Points on a hilly landscape, in no order, each with its height.
A climber steps from a point to the highest of its 4 nearest points, and stops where none of them is higher. Distance is the straight distance between rows; heights are no part of it.
Z622 height 5.97: [ -7  20  20  14 -19  18 -11  -5  -7  -2   5  11   4 -30   2  -2  -5  23
 -28 -12   9 -17   3   9 -14  14 -10  -3  -6   8  25   8   9  32   8  23]
Z142 height 5.92: [  4 -11   1  -3  10 -12   2  -8   2   1  -8   1 -15  16  -6   8  10 -11
  12   9  -1   6  -2  -9  11  -9   4  -2   4  -3 -27   0  -3 -18  -7 -13]
Z516 height 4.05: [  8  -4   4   7  -2  -3  -1  -7   9   4  -5 -13  -9   2  -8   2   1  -5
  14   3   3  -6  -2   1  -5 -16  -1  -1   8   2   0   2   3 -11  -1  -4]
Z839 height 6.44: [  5   9   6  -2  -3   5 -14 -26   5  -6  -7   4 -17 -20  -4 -12 -15  10
 -21  -3  21  15 -10  15 -17   7  -1  -2  -5   1   9  27  29  15   5   0]
Z375 height 4.94: [ 11   3  13  -6 -14  21   6   8  10   0 -13   6   4   0  10  -2  -6  14
 -31  -8   5  -2   2   8 -31   8  21  -6 -13 -12   5  18  16 -11  -2  -7]
Z80 height 4.31: [  3   5   3  11  -2  -7  15  21  13   6  -2  -1   8   9  -5  -2  -5  -2
   4   1 -33 -15  13 -19  12 -20   9  12   5  -1   9 -20 -14 -15 -23   5]
Z196 height 4.64: [ 11  10  13   8 -18  26  12  18   9   5  -5   8   3   2   6   1  -2   8
 -12 -11 -12 -19   9   3 -11   1  11   3  -6   0  21  -6  -8 -12  -6  10]
Z481 height 5.50: [ -8  -6 -17  -2  15  -5  -2  -2 -19  -9  14  -4   9   8   5  13  21 -13
  26   0   6   7  -7  -1  17   8 -12  -2   8   1 -11  -9 -14  12  19  -1]
Z417 height 5.91: [ -5  -6  -4  11   4  -5  -3 -21 -15  -6  17  -6 -13  -2  -6  13  20 -10
  23   1  20   7 -13  10  18  -2 -26   1   7   8  -4   1  -2  17  16   1]
Z922 height 4.73: [ -3   3  -5  13  -3  -7   9  14   4   6   2  -5  12   8   0   1   2  -3
  13  -1 -25 -17  10 -22  15 -13   4  11   7   6   7 -24 -21  -6 -10   5]
Z887 height 0.51: [ -1  12  14   0 -16 -26   5  14  25   8   0 -17 -20   8 -21  -1 -12 -11
   0  -5 -11 -13   4 -17  -7 -32  -3   0   5 -12   5  -4  11 -30 -15 -19]
Z733 height 5.53: [ -9   7   9   3  -9  17 -10  -2  -8 -12   4  18  15 -29  10  -4  -4  16
 -13 -10  15 -11   5  16  -8  24  -8   6 -16  10  23  10   6  31  14  27]
Z501 height 6.22: [ -2  19  32   2 -26  14   6  -2  -1  10  -4  -4  -9 -16   1   3  -3  36
 -49 -15  -1 -10  -4   2 -27   7   4  -4  -4 -10  20  19  16  22  10   5]
Z540 height 4.06: [  1  -1   7  11  -5 -11   3 -10   5   7   4 -14 -15   4 -12   9   8  -7
  21   0   2  -8  -2  -5   6 -21  -7   0  13   6  -2  -2  -3  -7  -1  -9]
Z805 height 3.82: [ -2  11  13  -8 -23   3  -5 -13  10   0   0  -4 -17 -10  -7 -13  -8  19
 -38 -15  14   4  -7   7 -32   5  -4  -7   0 -12  13  27  33   3   4 -13]
Z938 height 7.80: [  8 -14 -12  -6  16  -2   2  -1   0   4 -15  -3   7  14   1  -1   3  -6
   7  11  -7   4  -4   1   4   2  12   1  -2  -4 -20  -3  -8 -14  -5   0]
Z404 height 6.59: [-10 -19 -12 -17  22 -14  10   2  -6   0   1  16   0  20   9   6   6 -15
   3   5 -15  18  -8  -8  30   5   1  -9   9  -4 -41  -8 -25  -4 -18 -21]
Z668 height 5.72: [ 10  -2  -2   3   7   0  -7 -27  -3  -3  -2  -2 -19 -14  -5   0  -3  -3
   6  10  24  16 -14  18  -2   4  -6   1 -10   8   3  17  16  11  13   5]
Z829 height 2.91: [  3   9  11   2 -23   1   0   0  16   8   0 -12 -17  -4 -12  -6 -12   4
 -14 -13   5  -6  -3   6 -28 -10  -5  -6   7  -7  15  10  20  -9  -6 -12]
Z208 height 6.42: [ -3 -14 -16 -16  21  -9   9  -6 -12  -5  -1  17 -10  19  12   7   7 -23
   8   1  -1  26 -10  -1  30   9  -4  -7   5  -5 -48  -8 -16  -2 -11 -17]
Z98 height 5.52: [-16  -1  -9   2   5 -11   0  -2 -19 -10  25  -4   7  10   3  14  22 -14
  30  -9   5   0   0 -12  22   3 -19  -5  19   7 -11 -16 -17  15  14  -9]
Z889 height 4.21: [ -7   0 -10  10  -3  -5  -1   6  -8   1  12 -14  13   0  -1   5  12  -6
  23  -1  -2 -12   5  -6  10  -3  -9   5   8  12   5 -17 -14   8  11   6]
Z877 height 3.37: [  2   2   8  -6 -11  -9   2  13  22   8 -11  -6  -9  12 -11  -8 -11  -7
  -5   0  -8  -8   4  -8 -17 -17   7   0   0 -13   0   6  12 -33 -14 -13]
Z32 height 4.89: [  8  -8   0   5   1  -5  -2 -15   1   0  -2  -6 -19   6  -9   9  10  -9
  17   6  12   6  -9   5   4  -9  -2   2   2   3 -13   5   4  -7   5  -9]
Z224 height 4.82: [ -4  -1  -3   9 -10   8 -10   3  -7  -6  10  -2  14 -19   2  -7   1   6
   6  -2  11 -14   6  13  -4  10 -11   6  -5  13  22  -6   2  20  12  22]
Z984 height 6.37: [ -6 -15  -7  -7  18 -11   8  -9  -4  -5   9  12  -7  18   8   9  13 -20
  11  -1  -6  15  -5 -12  30   1  -8  -7  13  -4 -36  -9 -21  -3 -13 -19]
Z782 height 5.05: [  5  23  24  11 -34  23   5  10  -1  10   4   2 -11 -16  -2   6  -6  27
 -32 -19  -5 -21   3   4 -13   5  -2  -3  -5   4  32  -6   3  13   7  10]
Z217 height 3.23: [ -4  -2   8 -12  -3 -23  -3  15  15  11 -11   1 -10  18 -16  -8  -7  -9
  -6  13 -17  -1   9 -20   0 -24   4  -1  -4 -18 -14   6   8 -41 -19 -18]
Z190 height 4.93: [ 16  -3  -7 -14   1   1  -6  -1   5   3 -20   7  -8  13  -4 -11  -9  -4
  -9  11  11  11   2   3 -14  -1  17  -2 -13  -8 -15  10  17 -30  -3 -11]
Z381 height 6.74: [  4   8   7   4   0   4 -20 -31   0  -5   0  -1 -16 -26 -10 -10 -14   7
 -13  -3  22   5 -13  13 -10   1 -16  -5   2   6  14  20  23  23   2  11]
Z342 height 4.17: [ 15   0   1  -6  -4  12  -2   0   9  -1 -15   6   4   1   7 -11 -11   7
 -18   0  10   7   1  12 -27   8  22  -6 -16  -7  -1  14  18 -16  -3  -6]
Z901 height 5.07: [ -8 -14  -3   3  13  -9   2 -13  -1 -12  31  15 -11  16  11   9  11 -34
  18 -15   0  12   5 -26  34  -7 -23  -5  26  -1 -23 -14 -23   5 -20 -23]
Z499 height 6.03: [ 10  -8 -10   2  12   3  -5 -13  -3  -2  -6  -6   0  -2   1   0   2  -4
  11   7  11  11  -7  14  -5   5   5   0  -9   3  -2   6   4   0   9   5]
Z77 height 5.61: [  4  16  24   3 -28  21   8   8   6   9  -4   0  -6  -9   7   5  -5  23
 -35 -16  -2 -12   1   4 -26   5   7  -5  -6  -4  23  10   9   7   3   0]
Z203 height 3.50: [  8  -6   2  -4   1   1   2   5  14   4 -14  -5  -1  10  -4  -5  -6  -3
   2   6  -5  -5   5  -1 -13  -9  14  -3   1  -8  -4   4   5 -25 -11  -6]
Z616 height 4.76: [-10  -1   3   8   7 -17   9  -3   1   4  12  -6  -4  13  -4  12  12 -10
  18  -1 -15  -7   6 -25  21 -19  -3  -6  19   7  -9 -14 -20  -6 -11 -12]
Z236 height 6.53: [  6   8   9   4  -5   2 -21 -30   2  -4   0  -4 -28 -21 -14  -8 -13   6
 -17  -2  21   8 -13  11 -12  -3 -16   0   5   1  12  23  28  20   4   5]
Z810 height 5.98: [  6  -5 -20 -15  24   1   8  -9 -18  -8  -6   3  -8  12   7   5  11 -18
  13   7   9  31 -10  11  14  18   4  -4 -10  -2 -32  -2  -7   4  12   3]
Z528 height 1.73: [  6  20  13  12 -29   6  10  14  14   9   4  -8  -8  -7  -8   2 -13  10
 -12 -16  -4 -21   1   3 -18 -13   0  -3   6  -3  26 -13   6  -7 -12   1]
Z852 height 6.00: [-14 -11  -5  -5  17 -12   8   0  -4   2  16   7   5  16   4  11  12 -16
  11  -1 -19   5   2 -24  29  -6  -6 -11  18   2 -23 -14 -29  -2 -16 -16]
Z587 height 5.58: [-17  -4 -15  -6  11  -5  -1  10 -18  -9  18   3  20  15  10  15  14 -15
  19  -5 -10   1   0 -22  26   5 -12  -4  19   1 -21 -19 -24   8   5  -9]
Z482 height 3.94: [  7   3   6   4  -5  25  -1  -1   1  -4  -4  10  13 -15  15  -4  -3  10
 -12  -6   9  -1   4  19 -17  14   8   1 -16   0  17  11   5   9   6  11]
Z247 height 6.45: [ 10  10   0  -7   4   5  -4 -20   4  -6 -14  11 -11 -17   5 -15 -19   9
 -18  -1  26  22  -7  20 -20  12  15  -4 -18   4   3  29  27   9  10  -2]
Z944 height 5.24: [  8 -10 -16  -2  16   6  -1  -1  -8  -1  -5  -3  16   4   6   0   6  -5
  12   7  -3   5  -3   5   0   9   8   3  -6  -3  -5  -6  -9  -2   8   9]
Z168 height 5.66: [-17 -17 -16 -12  22  -5   6  15 -12   5   4   8  19  15  14  13   4 -10
   5   6 -25   8  -6 -17  28   6  -4  -5  11  -2 -27 -14 -32   1 -11 -11]
Z639 height 4.08: [ 11   1   5   2  -8  13  -2  -3   9  -2  -7   0   1 -10   2  -6  -5   8
 -11  -3  11   0  -2  15 -23   2  10  -5  -5  -3   9  13  14  -5  -2  -2]
Z991 height 3.90: [  4   7   2 -16 -14   5  -1   5  10   2 -14   8  -3   7   3 -15 -11  10
 -32  -5  15   8   2   3 -31   5  17  -9 -17 -19  -1  18  26 -27   0 -19]
Z698 height 4.49: [ -1  -5   6   4   5 -15   6  -4   6   6  -3  -8  -9  14 -10   9   8  -8
  14   6  -9  -5   1 -13  10 -20   3  -2  11   1 -14  -4  -8 -18 -10 -11]
Z859 height 6.65: [  0  -3  -7   9   3  -1  -7 -15  -7   0   8 -13  -1 -10  -7   5  11  -2
  19   3  14  -1  -9  10   4  -1 -13   0   2   9   6   1   0  11  13   7]
Z86 height 6.35: [ -3  20  20   5 -12   6 -11 -22   2  -2   0   0 -14 -23  -6  -9 -12  23
 -36 -14  13  -1  -7   8 -23   5 -10 -11   7  -5  18  20  27  26   0   9]
Z614 height 5.71: [ -5 -13   7   7   6 -13   8 -15   2 -10  18   6 -22  16   2  13  18 -24
  16  -5   3   9   4 -19  26 -14 -13   0  18   0 -26 -10 -13  -3 -14 -21]
Z855 height 5.21: [ 10  -9 -10  -5  13  -3   4 -16  -6  -5  -7   1 -18  12  -2   6  12 -14
  11  11  15  22  -8   8   7   5   5   1  -8   0 -27   4   0  -7   7  -4]
Z315 height 5.35: [-13  -2  -9   2   8  -8 -11 -12 -21 -11  17  -8   1 -10  -7   7  15  -3
  24   6  21   4  -8  11  13   9 -26   1   6  11   6  -1   3  29  25  14]
Z780 height 4.32: [ 15  -6 -13  -5  14   9   2  -8  -3  -2  -9  -3   9   0   8  -5   0  -3
   4   7   9  10  -4  13  -9  11  16  -1 -14  -1  -7   2   0  -5   4   7]
Z597 height 6.12: [ -4  -4 -13   1  12   2  -9  -8 -13  -7   9  -7  12 -10   2   2   9  -2
  20   6  17   4  -7  13   1  12  -9   4  -4   8  10   0   0  18  22  15]
Z907 height 3.76: [  7   8  12   4 -18  15   4   7  13   4  -2  -4  -1  -7   1  -2  -8   9
 -16 -10   3  -9   2   9 -26  -4   6  -6   0  -4  15   7  10  -6  -6  -2]
Z66 height 5.48: [ -1  -9  -4   3  12  -7   5 -12  -3  -1   2  -5  -5  11  -1  12  16 -11
  21   3   1   3  -5  -5  15  -6  -3  -2   7   3 -19  -5 -12  -4   4  -8]
Z110 height 4.29: [ -3   2  -6  13  -8   1  -6   3  -5   2   9 -10  10 -12  -3  -2   6   2
  16  -2   6 -14   6   8  -2  -1 -12   7   3  13  19 -10  -4  13   9  13]
Z477 height 5.37: [-15  -1 -13   0  -2  -8   1  21 -17  -8  16  -8  22  11   7  11  11 -11
  23  -3 -16  -9   9 -24  23   4  -8   9  15  10  -7 -25 -25  13  13   0]
Z20 height 5.43: [  3  -9  -2   8   6  -5   3 -24  -9 -10  12   0 -24   5  -2  15  21 -16
  18   3  22  17 -14  11  17  -2 -16   7   3   3 -17   3   1   9  10  -6]
Z353 height 4.30: [  9  -1  12  -5  -6  13  15  28  19   6 -17  11   7  14   2  -8 -10   2
 -18   2 -31 -13  11  -4  -6  -5  17   6  -6 -11   4  -3  -7 -29 -27   2]
Z31 height 4.69: [ 15  -7  -5  -1   5   8  -3  -6   6  -1 -13  -3   2   1   2  -5  -5  -1
   1   5   8   4  -2  12 -14   3  14  -3  -8  -1  -4   7   6 -14  -1   0]
Z596 height 3.19: [  7   4   3  -5 -14   4  -6  -3  14   2  -6  -3 -14  -1  -6 -10 -12   6
 -18  -6  14   3  -4   8 -29  -2   5  -6  -5 -11   7  18  26 -16   0 -16]
Z269 height 6.21: [ -4 -11 -10  -4  17  -6   7 -12  -9 -12  11  10  -8  17  10  12  19 -23
  16  -6   4  16  -8  -7  26   2 -11  -4  14  -5 -35  -9 -17   1  -4 -17]
Z982 height 4.77: [  9  -3   3   2  -9  -2  -8 -10  11   5  -3 -12 -20  -4 -12  -2  -6  -3
   2   1  12   1  -8   9 -13 -12  -3   2   4  -1   2  15  20 -10   3 -11]
Z121 height 4.85: [ -5  -4 -12  -1   5   6 -13   1 -11 -12   9  -1  20 -17   7  -4   2   5
  11   3  15  -2   4  14  -2  18  -8   9  -8   8  19   0   2  26  22  23]
Z345 height 3.42: [ -9  -2  16  -6  -4 -35   3  14  16   9   3  -7 -21  15 -22   3  -1 -13
  -2  11 -28   0  13 -31  16 -34   1  -4   0 -11 -12  -1   1 -35 -23 -22]
Z233 height 3.71: [ -1  -8  -1 -19   0 -16  -7  15  10  12 -20   9  -3  21 -12 -12 -10  -3
 -12  19 -11   2   6 -12  -1 -14  10  -2  -9 -19 -17   6  11 -44 -18 -16]
Z854 height 8.21: [ -9 -19   6  -8  13 -24   6   6   7   8   0   8 -11  19  -7   4   6  -7
   0  16 -25   8   7 -21  25 -15   3  -9  10  -3 -31  -4 -17 -18 -25 -21]
Z271 height 6.13: [  6   4   7  10  -9   4 -14 -18   3   4   4 -12 -16 -17 -12  -4  -6   5
  -2  -3  13  -2 -10  12 -11  -9 -13  -4   7   6  15  12  17   9   1   3]
Z625 height 6.75: [ -1 -16  -1 -10  15 -16   5  -2   3   5  -9   6 -10  22  -4   4   6  -8
   4  13 -10   8  -1 -11  16  -6   6  -5   5  -5 -34  -2 -10 -19 -14 -15]
Z471 height 4.35: [ -4   1  -3  11   1 -14  14  25   4   6   8  -1  12  11   0  -1  -2   0
   7   2 -39 -13  13 -32  31 -13   6  13   6   5   7 -30 -28  -4 -18   1]
Z261 height 4.28: [ -1  -5 -15   2   4   9  -1  15  -6  -1   1  -2  24   5   9  -4  10  -3
  14   1 -13 -11  11  -3   6   8   0  14   1   1   4 -15 -17   0   8  14]
Z335 height 2.20: [  3  -1   9   1 -13 -13  -7  -2  15   8  -6 -12 -24   9 -17   1  -4 -10
   5   1   6  -3  -2  -8  -8 -22  -5   3   7  -6  -2   9  16 -24  -2 -17]
Z161 height 7.60: [  3  -7 -11   3  11   0  -4 -11  -9  -2   2  -9   6   0  -1   6  12  -6
  20   4   8   2  -7   8   6   2  -4  -1   0   5  -4  -4  -6   4  13   4]
Z546 height 5.36: [ -2 -12  -3   0  11  -8  10  14   8  11  -9  -1  10  12  -1  -3  -1  -2
   3  13 -32  -5   8 -16  12 -11  11   4   6  -3 -11 -11 -19 -15 -21  -2]
Z160 height 5.60: [  5   3   3   9  -5   9 -10 -14   3   1   2  -6  -2 -18  -3  -4  -5   6
  -3  -2  13  -3  -6  15 -14   0  -6  -5   0   5  17  12  13  10   2   8]
Z183 height 4.62: [ -7  -7 -25 -11  18   6  -5  14 -22  -6   3  -1  27  11  15   9  10  -9
  15   4  -9   9  -4  -5  17  16  -1   4   4  -4 -16 -16 -16   8  14   4]
Z657 height 2.90: [  7   9   7  11 -15   2   1   2  12   9   2 -14  -7  -7 -10  -1  -6   3
   5  -7   2 -12   0   7 -13 -16  -6  -4   9   3  15  -2   9  -6  -6  -2]
Z201 height 4.33: [  8   4   0  11  -6  10  11  17  10   6  -7   1  11   6   1  -4  -2   0
   3  -4 -17 -17  11  -5   0  -7   9  10   1   0  11 -14 -14 -14 -13   9]
Z883 height 3.89: [  8  20  12  18 -19  -2  16  28  18   2   3   0  -1   6  -9   2 -13   5
  -2 -11 -23 -26   7 -11   5 -20   6   8   1  -3  23 -26  -7 -18 -21   3]
Z851 height 6.11: [  2  -9  -5   1   9  -2   5   5   5   7  -9  -6   9  10   0   0   2  -5
   9   8 -16  -5   4  -8   4  -7   9   3   5  -2  -9 -10 -13 -14 -10   2]
Z764 height 7.82: [  5  12  28   4 -13  30   2   6  -4   4 -13  15   8 -14  18   4   2  27
 -32 -13  -1  -9  -1  12 -17  18  16   4 -24   0  20  23   1  15  18   8]
Z416 height 3.80: [  2   8   0  16 -17   9   3  12   3   2   6  -2   9 -10  -2  -4   0   5
   8  -7  -2 -21  10   6  -5  -4  -3   6   1  11  23 -15  -4   1  -2  13]
Z958 height 6.23: [ -2 -13 -17 -12  25  -5   6  -2 -12   0  -6   3   9  16   8   7  11 -11
   9   5  -9  13 -10  -4  20   8   2  -5   4  -6 -33 -10 -20  -4  -2  -6]
Z367 height 2.22: [  3  15  11  13 -23  11  -2  -1   7   7   6  -7  -7 -19  -8  -4  -9  11
 -12 -12   4 -14   2  11 -17  -6 -10  -9   8   5  25  -1  11   9  -6   6]
Z846 height 2.13: [  3   6   8   8  -7 -12   7   7  16   9  -1 -14  -8   5 -14   2  -7  -6
   8  -1 -10 -13   5 -11  -3 -27   3  -1  11  -2   5  -7   2 -19 -13  -9]
Z325 height 4.07: [  5  -2   8  -9  -4  -4   5  23  19   5 -16   3   2  13  -8  -9 -12  -3
 -15   9 -19  -9  10  -9 -12 -12  14  -1  -2 -15  -5   1   6 -36 -24  -7]
Z927 height 5.03: [  4  -2 -15  -7  21  -1   3 -17 -17 -10   4  -1 -10   1   3   9  11 -11
  19   8  21  26 -12  16   9  15  -6   2 -12   3 -10   5  -2  13  21   7]
Z561 height 4.46: [  8   8   9   5  -8  14  18  27  14   3 -10  10   6  10   1  -5  -6   4
  -7  -6 -28 -20  12  -6   1  -7  11  10  -5  -4  14 -13 -14 -20 -21   9]
Z459 height 4.84: [  8   2   3   8  -6  15  -4  -2   5   0   0  -1   9 -12   5  -4  -1   8
  -3  -3   8  -6   2  15 -16   3   4  -1  -5   3  17   4   5   3   0  10]
Z234 height 3.05: [ 14  -3 -12 -10  16   3   0 -17  -7  -2 -14   1 -12  -3   4  -5  -5  -9
   6  12  22  25  -5  18  -6  13  13   0 -22   6 -10  15   9   0  14   6]
Z189 height 4.26: [-12  -3 -12   2  -5  -5 -11  11 -16 -12  17 -14  17  -7  -1   3  11  -2
  24   4   7  -8   5   5   7  11 -16   9   6  14   9 -12  -4  26  24  15]
Z182 height 3.79: [  3   1 -16 -13  26   5   2 -18 -13  -7  -4   2   3 -16  12  -3  -7  -4
  11  10  24  26  -6  22  -5  20   6   1 -22   6   6  14   7  20  23  20]
Z331 height 6.43: [  2   0  -7  -1   9  14  -6  -5  -7 -10   0   9  20 -20  17  -7  -3   9
   3   0  18   6   0  20  -9  23   3   6 -20   4  18   8   5  21  16  23]
Z55 height 5.94: [ -6  -7  10  -5   4 -27   8  14  14   9  -3  -4  -7  15 -15   2  -2  -5
  -2  15 -34  -1  11 -25  15 -29   9  -5   7  -6 -14  -6  -7 -25 -28 -14]
Z257 height 4.03: [ -1   5  13   4  -1 -28  12  16  17   7   3 -11  -8  10 -17   4  -5  -7
   3   6 -30  -7   9 -27  12 -33   9  -1   6  -5  -2 -12  -6 -24 -26 -13]
Z921 height 5.44: [-18  -5 -17  -9   5   0  -3  29 -18  -7  13   2  28  17  13  15   4 -12
  15   0 -27  -2   6 -29  30  11  -7   5  18   6 -16 -22 -27  11   7  -4]
Z500 height 3.62: [ -2   9  10  -9 -25  -2  -5  -6  12   4  -3  -3 -20  -2  -9 -15  -9  13
 -33 -13  15   4  -6   4 -33   1  -4  -5  -2 -17  10  22  33 -10   4 -20]
Z213 height 5.34: [ -8   1  -8   0  10  -3 -19 -19 -15  -8  10  -1   8 -23  -5  -2  -2   5
  11   5  24   1  -6  15   1  14 -20   2  -3  12  18   7  11  33  19  25]
Z69 height 5.46: [-18  -9 -23 -16  18   1  -1  21 -21  -5   7  10  29  14  18  16   5 -12
  14   1 -19   7  -4 -17  29  13  -6   0  15  -3 -24 -18 -26   9   3  -7]
Z468 height 5.87: [-10  -6  -9   1  13  -6   5  -6 -12  -4  13  -3   4  12   4  14  19 -15
  22  -4   0   3  -4 -11  21  -1 -11  -4  14   1 -18 -12 -20   3   6  -9]
Z22 height 6.08: [ 10 -12  -7 -11   9  -7  -2  -4   1   3 -19   3  -9  17  -6  -4   0  -6
   4  15   1  11  -3  -2   3  -3  13  -1  -6  -5 -25   4   4 -24  -5  -8]
Z627 height 5.51: [ -1  12   9  14 -21  17  -6   6  -2   0   8   4   5 -23   0  -4  -3  13
 -12 -11   7 -19   8  12 -11   7  -9   0  -4  11  26  -4   4  18   5  20]
Z535 height 4.27: [  4   0   6   7  -1   2  18  33  12   6  -7  14   8  14   0 -13  -9   6
  -7  -1 -50 -13  13 -11  23  -9  11  15  -3  -3   9 -17 -22 -20 -27   9]
Z173 height 5.74: [ -1   2  -9  -3  19  -2  -8 -29 -11  -9   0   3  -8 -20  -2   1  -5   0
  12   8  28  18 -13  19   2  16 -12   3 -14  10   9  14  12  27  22  18]
Z198 height 3.81: [ 16  -3  -5  -6   5   7  -4 -12   4  -2 -11   2  -5  -7   3 -10  -7   3
  -4   5  18  16  -3  16 -16   7  17  -3 -15   1  -2  17  17  -6   6  -2]
Z206 height 4.95: [ -3  -6 -15   4   5   3  -8   6 -12  -4   7 -10  20  -2   7  -1  11  -3
  18   3   4  -5   4   4   1  10  -6   9  -2   6   8  -9 -10  12  17  14]
Z995 height 4.43: [  2  12   6 -12 -14   4  -1  -4   6   1  -9  10 -13  -1   3 -17 -10  17
 -37  -9  22  17  -3   9 -33   8  15  -7 -17 -15   4  27  35  -7   9 -21]
Z128 height 8.57: [  5   8   1  -4  11   9   0 -21  -1  -8 -11  13   6 -23  13 -11 -17   9
 -11  -2  24  18  -5  22 -14  19  13  -2 -22   4   9  24  17  20   8  12]
Z758 height 8.19: [  7 -11 -21 -12  22   0   4  -5 -12  -2  -9  -2   8  10   6   3   8 -10
  11   9   0  17  -8   6   9  14   9  -1  -7  -4 -24  -6 -11  -1   7   3]
Z896 height 5.59: [ -1 -11   3  -7  10 -16   3   5  11   8 -11  -1  -5  15  -9   1   2  -6
   4  14 -17   0   3 -14   7 -16  10   0   4  -5 -23  -1  -4 -24 -15 -13]
Z443 height 3.48: [-11 -17   3 -19   5 -31  -3  23   6  17 -11  11  -6  22 -13  -9  -5   1
 -15  27 -27   9   9 -16  14 -22   8  -5  -6 -14 -20   4   3 -40 -26 -21]
Z659 height 5.96: [  3  11  18  -2 -11  16   6  -2   5   0 -12   9   1 -10  15  -2  -9  25
 -41  -8  13   7  -6  13 -29  16  20  -4 -17 -10   8  28  21  11   7  -6]
Z278 height 6.10: [ -2  11  12   8 -10  13 -10 -15   1  -1   1   2   0 -26   0  -6 -10  17
 -22  -9  14  -4  -4  14 -20   6  -6  -9   1   4  19  15  18  23   1  13]
Z88 height 4.87: [ -5  -9 -14  -1   9   4   6  24  -4   7  -5   3  22  13  10  -6   2  -4
   8   3 -33  -9  10 -14  19   4   2  19   4   1  -2 -19 -27  -5  -6  10]
Z389 height 1.72: [ -3   0 -18 -13  17   7 -10   6 -16 -16   5   2  23 -10  16  -1   3   2
  15   7  15  10   3  13   0  28   2  13 -13   2  12  -2   0  24  29  24]
Z277 height 6.18: [  5   5  -4  -6  14   2  -7 -35  -4  -7  -8   9 -20 -24   0  -7 -17  -2
  -3   9  29  26 -13  18  -5  12  -3   4 -17  11   6  25  19  24  16  13]
Z584 height 5.89: [ -5  13   8  12  -9   9 -17 -14  -5  -3   7   3   2 -30  -4  -8  -8  14
 -13  -8  17 -10   0  14 -12   6 -17  -5   1   9  23   6  14  27   3  22]
Z237 height 6.15: [ -8  27  24  13 -19  13  -9 -14  -4  -1   3   1  -8 -27  -4  -3  -8  27
 -37 -14   8 -14   1   3 -18   7 -12 -10   6  -1  24   7  16  30   2  16]
Z13 height 4.22: [ 11   0   8   2 -10  18   5   8  13   2 -10   3   6   1   6  -4  -7   6
 -13  -5  -2  -9   5   9 -23   1  13   0  -4  -6   9   4   5 -14  -8   0]
Z393 height 3.04: [ 8 -7 -8  3  2 17 -2  5 -3 -4  0  0 20 -5 11 -5  4  1  5 -2  0 -6  8 11
 -6  9  5  7 -7  2 11 -3 -6  2  5 15]
Z957 height 4.88: [ -4  18   9 -13 -16   1   6  -3   0   3 -13  14 -10   0   5 -14  -8  26
 -48 -10  21  19  -3   8 -33  14  20  -5 -22 -17   2  32  34  -3  14 -21]
Z242 height 4.12: [ -6   6  -4  14  -4 -16  11  10   1   4  13  -7   9   8  -3   6   4  -4
  20  -1 -18 -18   9 -27  21 -18   0   6  10  12   6 -29 -22  -3  -6  -1]
Z117 height 5.04: [-18   3   0  -7   2  -4 -25 -10 -18 -23   9   3  14 -28  -5  -6 -12   7
   7   4  24 -12   7  11   1  27 -25   9   1  15  20   0  14  45  24  36]
Z542 height 5.49: [-22 -12 -19 -12  12   0   1  31 -16   2   9   9  30  15  20  13  -1  -7
   8   4 -34   2   3 -26  34  11  -6   7  13   2 -18 -19 -33   7  -1  -6]
Z377 height 5.02: [  5   8  12  11 -21  24   2  11   2   2   3   8   6 -14   7  -1   0  13
 -13 -13  -1 -15   8  12 -12   7   2   0  -8   7  25  -2  -1   5   2  14]
Z813 height 4.66: [-13  -5 -10  -8   2  -3 -19   8 -18 -20  16  -3  17 -14   3  -2   1   5
  18   7  17  -4   5  12   2  23 -15  14   0  13  18  -4   5  38  31  26]
Z715 height 5.47: [ -2  -8   0  10   4  -7   4 -17  -7  -4  13  -5 -14   6  -3  14  21 -13
  23  -3  14   3  -7   1  17  -6 -15  -1  11   5 -13  -4  -8   5   7  -8]
Z615 height 3.44: [ -2  11   4  18  -2 -21  13  16   8   4  13  -9   4   8  -9   4  -2   1
  15   0 -26 -18  11 -29  23 -25   7   7   9   6  13 -33 -19  -8 -18  -3]
Z953 height 5.57: [  0  24  23   6 -29  10   2  -2   3   7   6  -7 -15 -18  -7   0  -7  25
 -37 -19   0 -12  -2   6 -27   0  -7 -11   6  -6  25   4  17  15  -1   5]
Z511 height 3.83: [ 10   2   5   3 -10   6  -4  -3  12   3  -5  -7  -6  -5  -5  -5  -7   3
  -5  -3   8  -3  -3  11 -23  -6   4  -3   3  -2   9  10  16  -8  -5  -6]
Z348 height 5.06: [-17   0  -9   2   5 -14   8  15  -9   1  18  -1  14  14   5  11   8 -12
  15  -1 -24  -6   9 -37  30  -6  -6  -2  14  10  -8 -27 -31   5  -6  -7]
Z214 height 3.93: [ 8 -6 -4  7  2  6 -1 -2  4  3 -4 -8 10 -3  1 -1  1 -2 11  1  2 -6  2  7
 -8 -3  4  0  1  2  6 -2 -1 -6  0  5]
Z387 height 5.15: [-10  -2 -14   2   3  -5   4  16  -8   2   5  -5  20  11   6   4   7  -8
  17  -2 -20  -8   8 -19  19  -2  -2   8  10   6  -3 -22 -25   3   1   6]
Z273 height 7.00: [ -8 -23  -6 -20  17 -23   4   6   1   7  -7  18 -14  25   2   1   5  -5
  -4  19 -15  17  -1 -10  27  -4   8  -7   3  -3 -43  -3 -14 -19 -22 -24]
Z790 height 6.73: [ -2  17  23   4 -15  17   0  -8   2   2  -6   6  -1 -19   8   0  -7  28
 -39 -13   9  -3  -7  11 -26  13   7  -5  -9  -4  17  23  18  25   6   7]

For each start below, name the point where the climber stops.
Z889 | Z468
Z88 | Z758
Z596 | Z381
Z214 | Z381
Z901 | Z854
Z616 | Z854
Z907 | Z790
Z269 | Z854
Z829 | Z381
Z261 | Z468

Call two points neighbours if one is among the 4 nearest of the other. Go from one point of each pair to the other, from neighbour to neighbour, staying as high as possible. Name the lowest point that can't be avoided.
Z790 and Z854 | Z481
Z161 and Z764 | Z668
Z790 and Z128 | Z86
Z381 and Z128 | Z839
Z758 and Z854 | Z958
